A landscape with many valleys, sampled at points; each row gives a point and its height.
A ball rolls from a point to the lowest of its 6 nearest points, and stops where none of them is lower. Distance is the straight distance between rows; heights are no part of it.
(89): [ 13  36 -28  12  -2   7   3 -25 110  10 -35   3]  h=60.8
(371): [-29 -49  15 -57 -38 -26  -8  31 -20  -9  16  45]  h=29.8
(309): [ 35 -17 -70 -51 -12  16 -24  22 -82 -23 -69  45]  h=58.6
(474): [ 19  30  17  44  41   5  17 -27   2  17  18 -68]  h=29.4
(429): [ 46   5 -65 -19  -5  22 -30   3 -31 -35 -70  42]  h=39.7
(392): [-15  -2 -12  -4 -31  36 -17  27 -14 -22 -15  61]  h=35.8
(399): [  9 -10  -5 -21 -15   7 -21  15  -7 -46 -11  55]  h=41.5
(458): [  5 -28  45 -18  -9 -10  -6   2 -25 -28  20  18]  h=38.1
(217): [-51 -57  34 -32 -16 -27  10  26 -37  28  40   6]  h=26.2
(138): [-50 -29  13 -28 -51  22 -11  27 -28  -3  15  61]  h=9.6
(254): [ 14  54 -65 -17  -7   2 -17   2 104  32 -77   2]  h=73.1
(645): [-36 -30  31   3 -12   6  15  23 -50  37  38 -20]  h=26.7
(435): [ 20 -18  51   0  13 -10  14  -5 -22 -13  28 -12]  h=38.5
(360): [ -5  55   1  42  47  30  -2 -13 -35  27  29 -93]  h=40.4
(240): [ 56  10 -62  -6  -8   4 -30  -4  -6 -42 -62  44]  h=21.3
(215): [-17 -21  31  -6 -23  17   2  11 -18  -4  20  36]  h=25.1
(127): [ 31   9   9  15  -2   5  -7 -16  23 -41 -10  23]  h=16.1
(508): [ -3  22  16  52  22  34  25 -30  30  21  21 -46]  h=7.0
(108): [-20 -26  20 -26  15 -48   4  26 -73  27  40 -49]  h=37.4
(302): [  9   0 -21 -19 -24  24 -27  14 -19 -39 -22  65]  h=40.3
(351): [-21 -40  45 -24  -8 -10   4  22 -38   2  37   4]  h=35.1
(359): [ 13  23  -9  33 -11  30   5 -19  52 -14  -9  14]  h=39.2
(130): [ -5  45 -39  16  -6  21  -1 -19 112  20 -36  11]  h=70.0
(255): [ -7 -49  14 -70 -12 -38 -12  21 -30 -42   8  52]  h=42.5
(317): [ 40  32 -68  15 -10  13 -29  -3  28 -25 -66  31]  h=44.9
(126): [ 28  34 -26   7   3 -21  -4 -21  99 -15 -41   0]  h=50.6
(493): [ 11  48   9  36  40   4   3 -20 -37  16  22 -85]  h=39.6
(489): [ 11 -31  49 -19  19 -43   8  11 -51  -6  29 -27]  h=47.8
(611): [ 18  34  16  33  33  -9  25 -43  82  13 -14 -48]  h=39.8
(335): [-13  12  29  45   3  44  14 -21   2  10  30 -19]  h=6.9
(95): [  0   2  40  18  15   6  13  -1 -33   5  36 -30]  h=27.0
(635): [ 41  37  19  37  61 -42  29 -42  29   3  -3 -85]  h=44.6
(460): [ 36  14  -4  13  16 -19   8 -28  64 -33 -22   8]  h=38.2
(544): [  0  -2 -56 -13 -32  40 -33  25 -36 -21 -42  63]  h=36.2
(237): [-61 -59  17 -38 -41 -20   6  38 -29  29  29  39]  h=27.9
(349): [ -9  34  -6  45  22  34  30 -50  71  42   9 -55]  h=41.0
(275): [-10   4  10  22 -23  41  -8  -7  17 -14   8  29]  h=36.8
(465): [-21  11  26   9  21  -3   0  21 -73  37  43 -64]  h=15.5
(109): [-52 -63  14 -33  -6 -62  16  29 -50  38  48 -13]  h=11.0
(251): [  8  -1  33  14  -7  14  13  -4   5 -25  18   6]  h=35.0
(288): [ 15   7  38  38  23   9  21 -26  -4  -1  22 -37]  h=15.3
(318): [  2  45   1  49  52  26  23 -39  10  34  15 -83]  h=30.8
(266): [-27 -38 -14 -60 -43   4 -23  37 -33 -20  -4  73]  h=28.3
(263): [ -8  33 -13  31   7  40  17 -27  90  22  -8  -7]  h=61.0
(504): [-46 -76  14 -45  -1 -82  20  23 -56  36  42 -25]  h=24.7
(49): [ 16  33 -45  17  -9  24 -16  -9  66  -4 -37  33]  h=54.3
(257): [ 19  19 -48   5 -11  23 -24   0  23 -30 -42  54]  h=43.8
(395): [ -1  23 -41  18 -28  49 -19  -2  25  -9 -24  44]  h=46.8
(75): [ 22  14  40  26  40 -22  15 -13 -38  -2  21 -64]  h=40.0
(24): [ 42  15  25  32  30 -25  25 -42  52 -17  -2 -26]  h=49.7
(636): [-11 -59  35 -45  14 -84  11  22 -64  14  45 -30]  h=40.2
(249): [-61 -38  -2 -21   2 -59   4  31 -73  58  41 -48]  h=28.8
(181): [ -2 -23  48  -4  10 -15  14   7 -43   3  31 -12]  h=36.7
(511): [-34 -22 -35 -40 -48  35 -25  43 -35  -9 -17  74]  h=26.3
(223): [ 37  51 -72  -9   2 -19 -14   1  94  12 -80   2]  h=66.2

For each start below, name the point where the ball stops.
(302): (138)
(254): (240)
(24): (335)
(544): (138)
(392): (138)
(493): (335)
(611): (335)
(351): (138)
(223): (240)

Call two points neighbours if one is among the 6 nearest of the other. Go from one point of each pair to the other, from neighbour to neighbour, staying as low as possible. Name the highest point that can't be avoided.
(335) / (465): (95)
(240) / (335): (544)
(127) / (109): (251)
(138) / (335): (237)
(109) / (465): (645)
